Points, in no order, along strands that fork, close into loops and pass close to each other.
Points whose rows are less than 38.2 apart are linked; no others are. Some points are linked to none.
k_508: [ -4  -2 -19  11  -1  -4  -2   4  -1  -2  -8  15  -9   0  -5   0 -15  -4
   0   5   0  25  -3  -6   8 -13   1   7  -5   1   0   7   5  -7  -2   6
  -9  -5  -6 -11 -22   2 -13  -8]
k_267: [  2  -8  -9  -5 -21  10   4  -3 -11   6  12  11  23  15  -5  42   7   5
   4  13   2 -13   9  -4 -10  -4  -2 -21  -1   3  15   8  -3 -12  18  10
  16   3  -5   2  -8 -19  -2  19]
k_294: [ -1  -7  12 -13 -11  16  11  -8   0   5   8  -8   6  -5  -2  14  23  -9
   4  15   4 -16   6  -5  -4 -15   5 -13  -2  -9  14   7   4  -7  18   8
   2   4 -11   2  13 -17   0  18]
k_798: [ -8  -4 -19  -3  -5   3   4   1  -8  -8  -7   4   6   1   1   5  -5 -11
 -14  -2   3  16  -2  -5   5 -12  14   4   8  -1  12   2   5 -19  19  -1
   2  -2 -10   1  -7 -10  -4   7]
k_751: [ -1   7 -20   3  -8  -2  -2  13  -8   1 -15  18   6   7   0  17 -11   8
  -6   2   6  23   5   0  -7 -11   8   3   7  12  -7   9   6 -23   6  -3
 -12  -1  -2  -5 -39   1 -16   7]
k_428: [ -5   5  13 -17   7   5  -6  11   8   2  -9 -23  -1 -11  18 -16  13  -1
 -20 -14   5  -4   5   6   2   5  11  21   7   3 -19  -4   0   9  -5 -14
 -16   6   1  -6   5   4   8   2]
k_734: [-12  -4   1  -3   2  -3   5  -1  -6 -10  -9 -11 -10 -12   3 -22  -3   2
  -8  -9   0   6 -10   4   9   2  16  14   4 -10   6  -4   4  -4  13   2
  -5   4  -2   9  12   6   6  -2]
k_213: [ -7  -2  16   3  12 -12   6  -4  16  -5  -3  -4 -19 -14   7 -18   7   0
   1   2  -3  -6 -16  -3   9   5  -1   6  -4 -22  -6   3   1  11 -18   4
 -26  -8   3 -11  -4   8  -4  -9]
k_67: [ 10  13  -8  -4  -4  -2 -13  13 -12   5  -5   5   8  15   3  11  -8  18
  -7  -5   1  11   2   5  -2   3 -10   8   2  24 -11   5   2   1 -12 -13
  -3   3   2  -3 -16   1  -2   0]
k_994: [-10  -7  10  -8  -3  12  18 -10  12  -8  -4   0   0 -11  10  -1  22 -22
   0  13  11  -5   4  -9  -5 -15  16 -12   5 -16   8  -1   8 -23  19   6
 -10   2  -8   1   2 -14  -8  14]
k_407: [  3   3  -4   1   6  -5  -8   4   3   2  -4   4  -7   1   0  -9 -13   6
  -3   1  -4  12  -7  -4   8   1 -12  10  -6   6  -4   4   4  16 -21  -3
 -10  -5   1 -10  -7   9   0 -15]
k_590: [  7   4 -14  10   5  -9 -11   4  -4   9   3   9  -4  19 -15   0 -29   6
  10   4  -7  11  -6   0  -3  -1 -21   1 -10  18 -10   2   1  15 -24  -1
   2  -8   7  -4 -13   9  -7 -20]
k_665: [  5   8  -6  -3   2  -1  -7  11   2   7  -3   6   0   0   5  -1  -9   9
  -5   1   1  18  -4  -4   4  -2  -8   9  -6  12 -11   8   3   8 -16  -6
 -13  -2   0  -9 -17   6  -4  -9]
k_906: [  2  -4   9  -1   5   2   4 -13   3  -2   8  -7   1  -2 -11 -11  -1  -6
  12  -4 -11 -15  -3   3   0  12  -5  -8  -4 -10  12 -15  -6  11   3   6
  19  -1   7  16  28   6   8  -5]
k_209: [  7   7 -19   6 -12  -7  -7   8 -23   6   1   9  15  24  -9  22 -11  19
  -6  -6  -6   0   4   9  -3  -2   1   0   5  19   3   3  -4  -7   5  -7
  14   2   2   2 -14  -2   0   6]
k_823: [ -2 -13   2  -4  -9  13  13 -12  -5   0   8  -1   6  -7 -10  10  13 -11
   2   7  -9  -9  -2  -3  -1  -2   7 -10   3 -16  21  -3 -11  -3  19  12
  16   9  -6  11  18  -9   1  11]
k_963: [ 10   9  10 -12   2   4 -12   2   1  -1  -5 -14   7  13   5  -9   1   2
  -6  -9  -3  -3   6   8   1  10  -5   4   2  16  -7  -4   1  11 -12 -14
   2  -1   3   2  10   5  13  -5]
k_631: [  5   7 -19  17  -9 -11  -9   6 -22   8   2   9  11  30 -23  13 -30  22
   4 -10 -12  -2  10   9  -6   0  -7  -1   4  23  -4  -4  -4   2   0  -5
  22  -3   8   5 -10   3  -4  -6]
k_196: [ -6  -3   1  25  13 -15  11 -14   8  -7  16   7 -19  -6  -8 -12 -11 -11
  13  11  -9  -4 -23  -2   7   6  -2   1   2 -22   6   0  -5   6  -5  20
  10 -13   1  -3   5   5  -4 -13]
k_351: [ -3  -8  -3  33   5  -2   3  -8  17 -11  26  27  -8  11  -5  18  -8 -24
  18  40  -1   6  -5 -10  -3   0   0 -13   5   1  -6   8  -1  -5   0  23
  17 -20  -8 -15 -15  -5 -21  -5]
k_912: [  7   6  -5  10   7  -3   0   3  16   7   6  22  -5  -4   8   9   1   3
   6  12   4  18  -3 -13  -2  -6 -17  -2 -15   2 -14  10  -2   0 -22   2
 -20  -2   3 -19 -28   6  -8  -8]
k_606: [ -7   3  11   4   7  -8   8  -5  19  -6   1   0 -18 -19  11 -13  17  -6
  -1   4   3  -4 -10  -7   6  -1   3   4   0 -22  -3   3   3  -2 -12   4
 -31  -6   0 -15  -6   2  -7  -1]
k_836: [ -7   0 -14   0  -2  -1  -4  18  -2   9  -9  15  -3  -8   3   3 -18  14
  -7   2   6  30   3  -2   1 -15  -6  14 -12  10 -15   5   1  -1 -11  -1
 -18   4   0 -15 -35  15 -12 -10]
k_598: [ -6   0 -16   8   4  -3   2  13   9   6  -6  22  -3  -8   3   2 -17   8
  -1   7   6  27   2  -7   2 -16 -10   7 -20   1 -15  10  -2  -1 -16   4
 -20   2   1 -21 -36  16 -11 -12]
k_732: [  8   5   2  -7   2   3 -17   6  -7  -6  -6 -12   7  16   0 -10 -11   6
 -11 -10  -3   4   7   9   4   7  -3   6   2  20  -3  -5   0  10  -5 -11
  13  -2  -2   3   7   9  15  -3]
k_829: [  5  14  -3  -8  -2   6  -5  13   5  11  -1   7   5  -7  16  13  10   6
  -4  -1  11  17   5  -7  -3  -2  -3   7   3  11 -16  12   7  -3 -12 -12
 -22   7   2 -11 -24  -5  -3   6]
k_610: [  4   7  -6  -2  -3   6   3   2   2  -1   1   7   6  -2  11  10  10  -9
  -3   7   7   9   1  -6   1  -7   8  -4   5   3   2   8   9 -16   6  -1
 -10  -6  -9  -2  -9 -14  -6  11]
k_227: [  7   6  -1 -10  -4   6  -4   6  -4   6   1  -3   8   1  12   9  14  -3
  -9  -4   7   2   2  -2   2  -5   4   3   3   7  -1   7   5  -6   5 -12
  -5   2  -4  -3  -1 -14   4  13]
k_558: [ 12   7  12 -18   1   9 -10  12  -2   5  -1 -20  10   4  16   4  17   3
 -12 -14   7 -10  14  10  -2   4   0   8   2  17 -14   5   0   4  -4 -21
   0   8  -2  -4   8  -9  16   8]
k_37: [ -7 -12   0  10   5  -8   6  -8  -4  -9  -3   2  -6 -10 -18 -19 -12   6
  11 -11  -6  -4   1   7   2  12   1  -3  -1 -16  12 -21 -10   6  15  11
  31   2   6  23  27  13  10  -9]
k_421: [ -2   0  23   0  15 -12   2 -11  11  -5   1 -13 -14  -1   6 -23   0   1
  10  -3  -5 -22 -10   4   1  15  -9  -4  -2 -12  -3  -6   1  22 -20  -1
 -15 -10  14   2  16  16   2 -13]
k_259: [  0  -1  -8  10   4  -9  -5  -5  -4  -4   1   0  -9   1  -8 -15 -17  -3
   2  -3  -7   3 -10  -2   9   5  -3   7   0  -2   7   0   2  10  -2   3
  10  -8  -3   6  10   4   2 -13]
k_284: [-11  -6  16   1   0   1  16 -12  -5   1  -1 -17  -7 -17  -5 -12  16   2
   4   1  -3 -20  -4   8  -6  10   6 -12  -6 -19   6 -14  -8  -2   5   8
   4  10  10  23  30   9   1   4]
k_756: [ -2   7  -6  -1   0   5  -4   8  14  -5  -9  22   4  -5  15  18   8  -7
   2   4  22  24  15 -14 -11  -7   3  -6  11   3 -14   6   7 -29   4  -8
 -21   2  -1  -6 -38  -5 -18  11]
k_102: [  9   4 -13   2 -14   3   1  -3 -15   7   9  17  19  17  -3  35   3  10
   4   7  -1  -8   4   0 -10   1   0 -14  -1  12   6   7   1 -12   8   1
  10  -2  -2   2 -12 -16  -2  13]
k_674: [-14  -5  11  24  13 -18  16 -16   4  -7  17   3 -21 -11  -7 -13  -3  -3
  16  13  -6 -14 -24   1   2  14   0  -6   3 -27   9  -4  -4   4  -3  20
  13 -11   4   4  14   5  -4  -7]
k_672: [-13  -6 -10   3  -3  -3   2  -2 -13  -8 -11  -1  -7 -10  -3 -13 -11  -4
  -7  -7   2  11  -7   1  10  -8  17  13   5 -10  15  -2   3 -12  21   5
   7   1  -7   9   7   0   2  -1]
k_336: [ -1   4   7   9   7  -4   9  -4  15  -6   6   5 -12 -10   7  -9  13 -12
   4  11   1  -2 -11  -9   9  -1   2  -1   2 -16   1   7   5  -2  -8   7
 -18  -9  -4 -12  -2  -5  -7  -1]
k_837: [ -3  -7  -5  14  -2   5   7 -13  -1   1  19  11   6  -3  -8  10  -3 -12
   9  13 -13  -4  -8  -8   1   3   3  -7   0  -9  14  -1  -6   5   8  14
  24  -8  -5   6  13 -11  -3   0]
k_226: [ -4  -4  -5  21  12 -13   4  -7  10  -7   4  11 -19  -8  -6 -12 -11 -10
   6  10  -4   7 -19  -6  11  -2  -3   6  -2 -15   3   3   0   2  -8  15
  -2 -11  -6  -9  -3   7  -6 -12]
k_649: [ -2   0  24 -10   4   2  -1  -5   1  -3  -6 -27  -2  -5   5 -21  17  -2
  -2 -10   1 -21   5  14  -7  11   8  -3  -3  -1  -4 -13  -7   9  -3  -5
  -4  10   8  10  26  11  10  -1]
k_616: [-10  -1  -1  -5   3  -2  11  -3   1  -5  -9  -9  -8 -13  10 -14   9  -9
  -8  -3   5   3 -10  -2   5  -5  21  10   4 -17   3  -3   5 -12  10   2
 -15   2  -3   3   6   0   1   4]
k_814: [ -4  -3  -1 -12  -4  14  10  -2   9  -6  -2   1  10  -5  14  10  17 -19
  -4   9  14   1   9  -9  -6 -15  11 -12   6  -7   7   2   8 -27  21  -2
  -7   0 -13  -3  -5 -20  -3  19]
k_777: [  0   8 -13   0  -4   1  -2   7   3  -2 -11  24   7   3   9  20   1  -2
   0   3  14  20  11  -5  -9  -9   7  -4  10   8  -9   5   8 -29   8  -3
 -13  -2  -2  -2 -39  -5 -17  12]
k_770: [ -5  -1  16   8  16 -16   5 -14   7  -7   4  -8 -18  -4  -3 -22  -6   2
  15  -3  -7 -19 -12   5   0  18  -7  -7  -1 -14   3 -10   0  12 -13   3
  -3 -10  13   9  19  14   4 -14]
k_682: [ 15  14  -4  -6  -6  -2  -8   9 -15   9   0   6  13  19   6  21   3  18
  -4  -4   4  -3   3   5  -8   3  -3   3   6  22 -10   5   2  -6  -5 -13
   2   5   3  -1 -14  -8   3   8]
k_181: [  5   7 -19  16  -6 -10 -11  10 -17  11  -2  10   4  27 -22   8 -32  21
   8  -3 -12   5   5   4  -3  -2  -9   3   1  22  -8  -1  -1   4  -8  -4
  13  -5   3   4 -15   6  -8 -11]
k_250: [  6  10 -21  12 -13 -14  -7   7 -27   8  -2  15  12  30 -18  21 -19  26
   0  -7 -12  -6   6  11  -9  -1   3   0   5  19  -3  -1  -6  -6   6  -4
  12  -1   5   6 -22   0  -6   3]
k_478: [ -4  -2 -10  14   7  -9   1  -1   7  -7  -1  12 -15  -7   0  -7  -9 -10
   0   8  -2  16 -13  -8  12  -8  -1   7  -5 -10   0   6   5  -3  -8  10
 -10 -10  -9 -12 -12   4 -10  -9]
k_578: [-10  -8 -16  17  -2  -4   5  -7  -8  -4   1   9  -1  -6 -11  -1 -16 -11
   2   1 -10   4  -6  -2   8  -3   9   3   2 -10  16  -1  -6  -2  16  14
  22  -6  -6   9  12  -6  -4  -7]
k_8: [  8  -2   9 -13  -4  10  -2  -3  -6   2   3 -13  10   5  -6   1  14  -3
  -4  -7  -4 -16   6   5   2   1   1  -7  -5   2  11  -3  -6   4   7  -4
  13  11  -4   9  23  -2  16   7]
k_645: [ -7  -8 -20  20   0  -8  -3  10  -1   1  -8  15 -13  -3 -12  -5 -27   0
   1   8   0  25  -3  -6  10 -16  -4  10 -11   4  -4  11   4  -2  -6   8
 -10  -6  -6 -12 -25  11 -16 -15]
k_808: [  0   4   0   0   3   4   2   6  24  -5   2  14  -5 -13  16   6  12 -11
   2   8  15  18   7 -18   3  -6  -3  -2   4  -5 -12  10   7 -10  -8  -3
 -29  -3   0 -19 -27  -3 -13   6]
k_263: [ -6  -9 -21  22  -2 -14  -8   7  -9   2  -7   8 -16  -4 -18  -9 -36   4
   3   5  -3  17  -2  -3  10 -17  -4  13 -10   6  -5   7   5   7  -1   9
   0  -7  -6  -9 -17   9 -13 -19]
k_456: [  0   6  13 -21   6   6 -12  14   1  -4 -11 -25   1   1  17 -12   3   4
 -21 -15   4   1  12   9   2   8   6  20   5  11 -17  -4   0  10  -8 -15
  -1   5  -3  -4   2   7  14   5]
k_670: [  6  10   1 -13  -1   5  -6  12   3   7  -1  -5   5  -7  14   6  12   5
  -9  -5   9   7   3  -1   0   1  -2  10   5  10 -12   7   6   2  -7 -15
 -17   1   3  -9  -9  -7   6   5]
k_317: [  4   9   2  -1   4   0  -3   7  16   9   4   7  -3  -9  12   3   5   3
   4   6   6  12  -1  -9   0  -2 -16   3  -8   2 -16  11   4   9 -24  -5
 -26   0   4 -20 -20   0  -3  -6]
k_758: [-14 -11 -19  11  -4  -3   6  -7 -10 -10  -7   7  -6  -8 -10  -5 -16  -8
  -4  -4  -5  10  -5  -2  10  -8  15   7   5  -9  18  -1   2  -9  23   9
  13  -2 -10   8   5  -7  -4  -6]
k_533: [  9   7  16 -16   0   7  -6   3   0   5   0 -21   7   1  10  -5  15  -2
  -8 -10   1 -14   8   6  -2   2   3   4   0  13  -6  -2   1   7  -4 -13
  -3   6   0  -2  16  -5  11   3]
k_552: [  2  -1   4   7   9  -8  -6 -10   2  -9   4  -2  -6   5  -9 -20 -19  -5
  11  -7  -7  -4  -5   2   2  11  -7   2  -3   0   6 -11   0  19  -4   1
  16 -11   7  11  21  12   8 -17]
k_834: [  8  14  -4  -2  -4   5  -5  11   3   5  -2  12   8  -2  15  16  10   4
   1   3  14  14   6  -9  -7  -2   2   2   5   9 -13  11   8 -12  -2  -7
 -17   3   1  -7 -25 -10  -6  10]
k_345: [ -1   6  16 -21   7   7 -13   9   8  -7 -16 -23   0   6  16 -18  -3   3
 -14 -13  -1  -1  15  12   2  13  -2  15   7  13 -18  -6   1  18 -14 -14
  -3   2   1  -5   7  12  12  -3]
k_150: [ 10 -11   7 -16 -10  15   1  -3  -5   6   8 -16  13   8 -11  16  19  -2
  -3  -5  -2 -17   9   2  -1  -5  -4 -13  -5   1  13   1 -10   4  16  -2
  15  18  -6   2  19  -6  13  15]
k_490: [ -1   2  26  -5  11  -8  -4  -9   9  -7  -6 -19  -8  -2   8 -25   4   2
   5  -7  -3 -23  -2   8  -3  18  -3  -3  -1  -4  -8 -11   2  19 -17  -6
 -13  -6  14   3  21  15   6 -11]
k_474: [ -4  -5  22  -7   1  -1   6  -6  -4  -1  -5 -23  -4  -9  -1 -16  21   2
  -2  -7   0 -21   0  15  -6   6  10  -7  -5  -9   1 -14  -7  -1   4   0
  -1  13   8  16  31   9   6   6]
k_781: [  8   1  10 -16  -1   8  -3   1  -4   2  -2 -19   6   1   4  -5  17  -2
 -10  -9   1 -10   3   7   0  -1   7   4  -1   4   2  -3  -5   0   5 -10
   1  10  -3   5  18  -5  13   7]
k_686: [ -6  -4  -8  21   0   0  10 -10   2  -6  14  13  -4  -6  -9   1  -8 -17
   8  14 -10   4 -11  -6   4   0   6  -4   3 -12  13   2  -2   1   7  18
  19 -12  -8   2   8  -7  -7  -4]
k_200: [  2   4 -13  10   3  -2   0   8  13   5  -6  29   0  -4   5  17  -3   3
   5  12   7  25   5 -13  -4 -14  -9  -1 -13   4 -16   9  -1 -11 -15   2
 -22   5   6 -18 -41  10 -16  -4]
k_399: [  9  11 -10  -2  -1   0 -10   8  -6   6  -4   6   5   9   0   4  -5   9
  -4  -2  -2  13  -2  -1   3   0  -6   7   1  16  -6   6   4   4 -11  -6
  -4  -1   1  -1  -9  -1  -2  -2]
k_139: [  1 -16  -8 -22 -13  15  10  -1  -1   2  -2  -5  18   8   1  38  19  -4
  -9   4  13  -8  12  -1 -14 -19   4 -24   4  -4  14   7  -2 -23  33   0
   4  13 -13  -3 -12 -21   0  28]
k_205: [  2   0   9   4   9  -9   0  -2  20   2   6   4 -12  -9   6  -9   2  -3
   4   5  -2   0 -11  -8  10   1 -14   2  -8 -13  -5   8   1  14 -27   2
 -26  -7   2 -22 -10   4  -1 -10]
k_514: [ 5  2 -2  5 -4  4  1 -6 -4 -1 11  3  6  0 -7  3  0 -8  4  4 -8 -5 -5 -3
  4  3 -1 -7 -2  1 10  0  1  3  2  4 11 -4 -4  5 13 -9  3 -1]
k_873: [ -9  -6  14   5  10 -13  -2  -6   0 -15 -13 -15 -14  -5  -3 -31 -13  10
   8 -12  -1  -7  -3  13   0  20   2  -1   1  -9  -1 -15   1   9   0   2
   7  -3   9  16  22  24  13 -13]
k_185: [ -5   2  23 -16  12   1  -9   3   9 -12 -17 -25  -5   0  13 -25  -3   6
 -11 -12   1  -5  11  13   1  15   4  13   4   5 -16 -10   1  19 -12  -7
  -8  -1   4  -2   9  19  13  -8]
k_180: [ 6  1  0 -4 -5  7 -1 -6 -6  0  6 -4  8  5 -5 -1  4 -4 -2 -3 -7 -9 -2  1
  4  3  3 -5 -2  1 10 -3 -5  4  5 -3 15  7 -1  6 20 -5 10  1]
k_936: [  8   8  -9   2  -4   4  -3   6   4   1   2  15   8   2   7  13   9  -4
   2  10  11  13   0 -10  -3  -3   0  -4   3   7  -3   9   8 -15  -1  -2
 -13  -3  -5  -5 -18 -13  -9   7]
k_673: [  8  11 -14   9  -1  -6 -12   5 -12  12  -1   9   2  27 -15   6 -26  15
   6  -1  -7   5   0   3  -5   1 -16   5  -5  26 -12  -2   1   8 -20  -5
   7  -6   8   2 -14   9  -5 -12]
k_596: [  7   6  -5   1   0  -4 -16   9 -12   1  -7   2   4  30  -7  -6 -31  16
  -1  -5  -4   8  14   9  -4   3 -16   6   0  27 -10  -3   3  13 -18 -10
  12  -3   6   1  -7  16   4 -14]
k_971: [ -4   1  19 -12  -4   7   9  -5   1   7   0 -18  -1 -14   6  -8  29  -7
  -2  -1   7 -23   1   6  -5  -9  10   0  -4  -9   2  -3   0  -4   9   2
 -11  10   0   5  20  -7   3  13]
k_361: [ 16  17  -1  -9 -10  -3  -8   8 -16  10   0   8  16  18   6  31  12  23
   1  -5   6 -10   6  10 -14   1  -4  -2   5  21  -8   9   3  -9   3  -9
   2  12   7   1 -18 -11   6  14]
k_286: [ -6   1  16  16  14 -16  11 -13   7  -7  11  -3 -19  -8  -1 -18   0  -2
  13   6  -8 -19 -19   2   3  13  -2  -3  -1 -22   5  -4   0  11 -12  11
  -4 -11   6   1  13   9  -1  -9]
k_115: [  9   4   3  -1   8  -4  -7  -2  11   6   5  -1  -5   3   5 -10  -6  -1
   2   1  -3   2  -9  -4   4   4 -17   2  -5   5  -7   3   4  19 -25  -8
 -12  -9   5  -7  -1   5   2 -13]
k_315: [ -9  -7  11   9  10 -13   4  -8  -4 -12  -8 -10 -12  -7  -8 -27 -12   8
  13 -10   0  -7   0  14  -1  18   3  -4  -2 -11   9 -18  -6   7   7   6
  19   1  10  22  27  20  12 -11]
k_634: [ -6   4  11 -15   6  -3  -2   6  10   1  -6 -19  -7 -17  16 -17  12   2
 -14  -9   4  -1  -2   2   6   6   8  18   2  -7 -14  -3   3  11 -10 -10
 -24   3   3  -6   2   3   3  -2]
k_509: [ -5 -19   6  -3  -9  13  14 -11  -3   3   6  -5   3  -9 -18   9  12  -1
   2   0 -10 -11   0  -4  -2   3   1  -9   2 -20  21  -7 -17   2  17  15
  22  16  -1  15  26  -1   3  10]
k_633: [  4  -2  -9   7  10  -7 -10   3   4   6  -2   5  -9  10  -8  -8 -25   4
   5   3  -6  12  -8  -1   3  -1 -22   6 -12  11  -9   4   2  18 -24   0
  -4  -7   3  -8  -9  16  -2 -22]
k_925: [ 15   9   2 -17  -9   4  -6  13 -13  10   6  -7  16  15  14  29  19  19
  -5  -9  12 -13  14  11 -10   0  -4  -4   3  23  -7  10  -2 -10   7 -15
   4  14   4  -6 -10 -14  15  19]
k_614: [ -7  -2  20  -6  12  -5  -7  -2   4 -16 -18 -20  -9   1   9 -33 -10   8
   1 -13   2  -6   7  15   1  20   4   7   2   1  -7 -14   1  12  -6  -5
  -2  -2   7   8  17  26  14 -11]
k_920: [ -3 -10  -2 -16 -12  17  10  -2   5  -2  -3   2  13   3   8  22  21 -18
  -4   7  15  -4  12  -6 -10 -19   8 -17   5  -8  13   5   5 -26  25  -3
   0   4 -14  -3  -8 -21  -4  23]
k_21: [ -7   5  17 -11   1   0   4   0   2   4  -1 -22  -7 -19  10 -17  28  -3
  -6  -6   8 -17   0   9  -4  -2  16   6  -2  -8  -7  -5   1  -2   1  -3
 -19   8   4   5  19  -3  -1   8]
k_967: [ -3   3 -22   5  -7   0  -1   8  -9  -2  -9  13   6   7  -2  12 -11   0
  -9  -2   5  20   2  -2   0 -13  12   2   8   7   3   4   8 -21  13  -2
  -3  -6  -6  -2 -22  -8  -9   8]
k_376: [ -3   3  -9  -7  -3   2  -9  21  -6   7 -11   5   1  -3   7   1 -16  16
 -16  -4   6  26   5  -1   4  -6  -4  20  -3  14 -16   5   3   3 -11  -5
 -10   4   0 -10 -28  11  -4  -6]
k_269: [  1   3   1   5   3   2   3   0  17  -6   3  12  -9 -10  11  -2   9 -14
   2  11   7  10  -5 -15   5  -7  -1  -2  -1  -9  -4   9   7  -7  -9   4
 -23 -10  -2 -15 -16  -5  -8  -1]
k_855: [ -5 -19  11   3  -1   8   9 -13  11   2  25   9  11  -3 -23   4 -11  -9
  26   0 -14 -19   2  -3  -7  17 -18 -12   2 -12  11 -25 -21  24   3  14
  50  -5  16  12  28   1   0  -5]
k_599: [-10 -19   0   8   0  -5  12 -10  -2  -3   0   3  -4 -15 -21  -6  -8   5
  13  -7 -13  -2   1   5  -1  15  -1  -5   1 -23  14 -18 -18   4  18  18
  39  10   8  23  30   8   3  -5]
k_432: [  7   6  -6  -1  -2   0 -19   9 -17  -3  -9  -3   7  26  -5  -5 -24  13
 -10 -10  -3   7  14  10   3   6  -8   8   4  26  -3  -4   4   8  -4 -11
  17  -1   1   3  -5  13   8  -6]
k_35: [  3 -18 -10 -12 -18  15   9  -3  -6   5   4   2  20   9  -3  39  14  -3
  -7   6   8  -8  10  -3  -9 -11   2 -22   2  -3  19   9  -4 -17  27   5
  11  11 -10   0  -7 -20   1  22]
k_541: [  6   2 -16  10  -4  -1  -7   0 -13   3   7   6   9  17 -11   7 -18   1
   1  -2 -10   2  -1  -1   3   2  -6  -2   1  12   6  -1  -2   4   1  -2
  21  -6  -2   6   5  -4   1  -4]
k_357: [ -2  -7 -12  16   1 -10 -11   3  -7  -2  -6   3 -14  -1 -16 -16 -30   2
   1  -4  -4  13  -7  -1  12  -6  -4  12  -4   4   3   2   5  11  -4   6
   4  -8  -5  -1  -4  11  -4 -17]
k_946: [  1  -6  13 -13  -7  13   9  -7   1   7   8 -12   3  -8   0   0  25  -7
   4   7  -1 -21   2   1  -2  -8   5 -10  -4  -9  10   1  -1  -2  12   7
  -2   9  -5   7  21 -13   3  14]
k_347: [  0  -2   8   8   9  -7   3 -13   1  -5   8  -3  -6  -2  -5 -19  -5  -3
  12  -1 -10 -12 -12   1   3  14  -4  -5  -1  -7   9  -9   0  12  -1   4
  11  -7   5  12  22   4   7  -9]
k_651: [ -3  -6  18   1   2   1  11 -12  -1   1   5 -13  -3 -11 -12 -13  10   2
  14  -1  -6 -22  -4   7  -5  12  -1 -16  -5 -15  11 -18 -11   6   3   8
  13   8  11  20  34   9   5  -1]
k_788: [ -2  -9  -2  -9  -8  11  10  -5  -6  -2  -3  -8   7  -6  -1   5  13 -11
  -7  -3  -3  -1  -4  -1  -1  -8  12  -2   2 -12  18   0  -5 -14  23   2
   6  12  -9   9  12  -9   4  14]
k_755: [ -9 -19   4   2  -2   5  17 -12  -2   2   6   1   0 -16 -18   3   4   0
   7   2 -11  -8  -4  -1  -1  11   2  -7   3 -24  19 -14 -18   0  19  17
  29  14   4  20  26   2   2   4]
k_843: [ -3  -5 -20  29   5 -13  -4  -5   0   3  14   9  -8   4 -26  -3 -41  -8
  16   1 -13   1   0  -1   3   1  -8   3   1   1   0  -8  -7  18   1  10
  37 -16   5   2   8  -2  -9 -18]
k_123: [ 13   8   3 -17  -4   7  -9   9  -9   5   3 -15  13  14  11  14  16   8
 -12  -9   7  -8   8  10  -4   1  -3  -1   2  17  -6   4  -1  -2   2 -18
   8  10  -2  -1   2 -12  14   9]
k_220: [ 13   8 -15   6 -11  -1  -6   0 -19   7   7  13  17  20  -5  23  -3  10
   1   2  -6  -2   1   2  -7   2  -5  -9   2  17   3   4   0  -5   2  -3
  11  -2   0   4  -9 -11  -1   6]
k_218: [  8   9   8   0   7  -1  -2  -1  13   8  12   2  -5  -5   8  -2   8  -1
   4   7   0  -1  -8  -9   4   2 -13   1  -5   1  -6   9   8  12 -23  -3
 -18  -9   2 -13  -4  -4   0  -6]
k_81: [ -8   0   3  -8  -1   7  13  -4   6  -6  -5  -3  -4 -14  12  -6  20 -15
  -6   4   8   2  -4  -7   1  -8  18   3   5 -14   5  -2   6 -19  11  -1
 -16  -1  -5  -1   1  -9  -5  11]
k_800: [ -1   6   1  -3   2   6   0   7  26  -6  -4  16  -1 -12  19  12  15 -10
   3   8  26  22  17 -22  -5  -6  -2  -8   5   1 -15   8   5 -20  -3  -8
 -28   1   3 -13 -34  -4 -17   8]
k_257: [ -2  -7   1  -3 -10  15  11  -7   2   1   9   3   9  -2  -1  15  14 -13
   4  15   0  -7   2  -7  -3  -8   6 -13   1  -8  17   4   0  -9  16  11
   8   0 -12   4   8 -16   0  13]
k_373: [ -8   4  15  -8   5  -3   3   1  10   1  -4 -15  -8 -20  17 -16  22  -2
  -8  -5   5 -10  -4   3   1   1  12  10   2 -12 -11  -2   4   4  -5  -6
 -27   3   5  -4   7  -1   0   2]
k_548: [ 10 -12   2 -19 -15  15   0   1  -8   8  10 -13  15   9  -9  32  21   4
  -2  -2   1 -18  13   0  -4  -7  -5 -17  -4   2  12   8  -8   0  21   0
  14  15  -7  -2   9 -16  11  20]
k_656: [ -4  -8 -13  -8  -8   8   7  -1 -11  -4  -5  -2   8   3  -1  10   5 -10
 -14  -3  -1   5  -3  -1   2 -12  14  -2   4  -8  17   2   0 -17  25  -1
   5   4  -8   5   3 -11   3  10]
k_899: [  0   3  20 -11   8  -4  -3  -2   4  -2  -5 -20  -4  -8  10 -22  13   0
  -1  -7  -3 -19  -1  10   1  10   4   1   1  -2  -7 -10   1  12 -11  -6
 -12   2   6   4  21   8   9  -4]

A piece is two or more points that can be reached from each other along the links. Count, over all rows, the pieces, the separate loops (a circle has one, a figure eight two, a Y none), the forks (points with three links) and the tips (points with one).
pieces: 3
loops: 7
forks: 9
tips: 1

How many points has the smallest loop of links through each point below? Write 0 if it is on no loop.
k_361: 17
k_614: 19
k_649: 10
k_645: 13
k_936: 6
k_836: 10
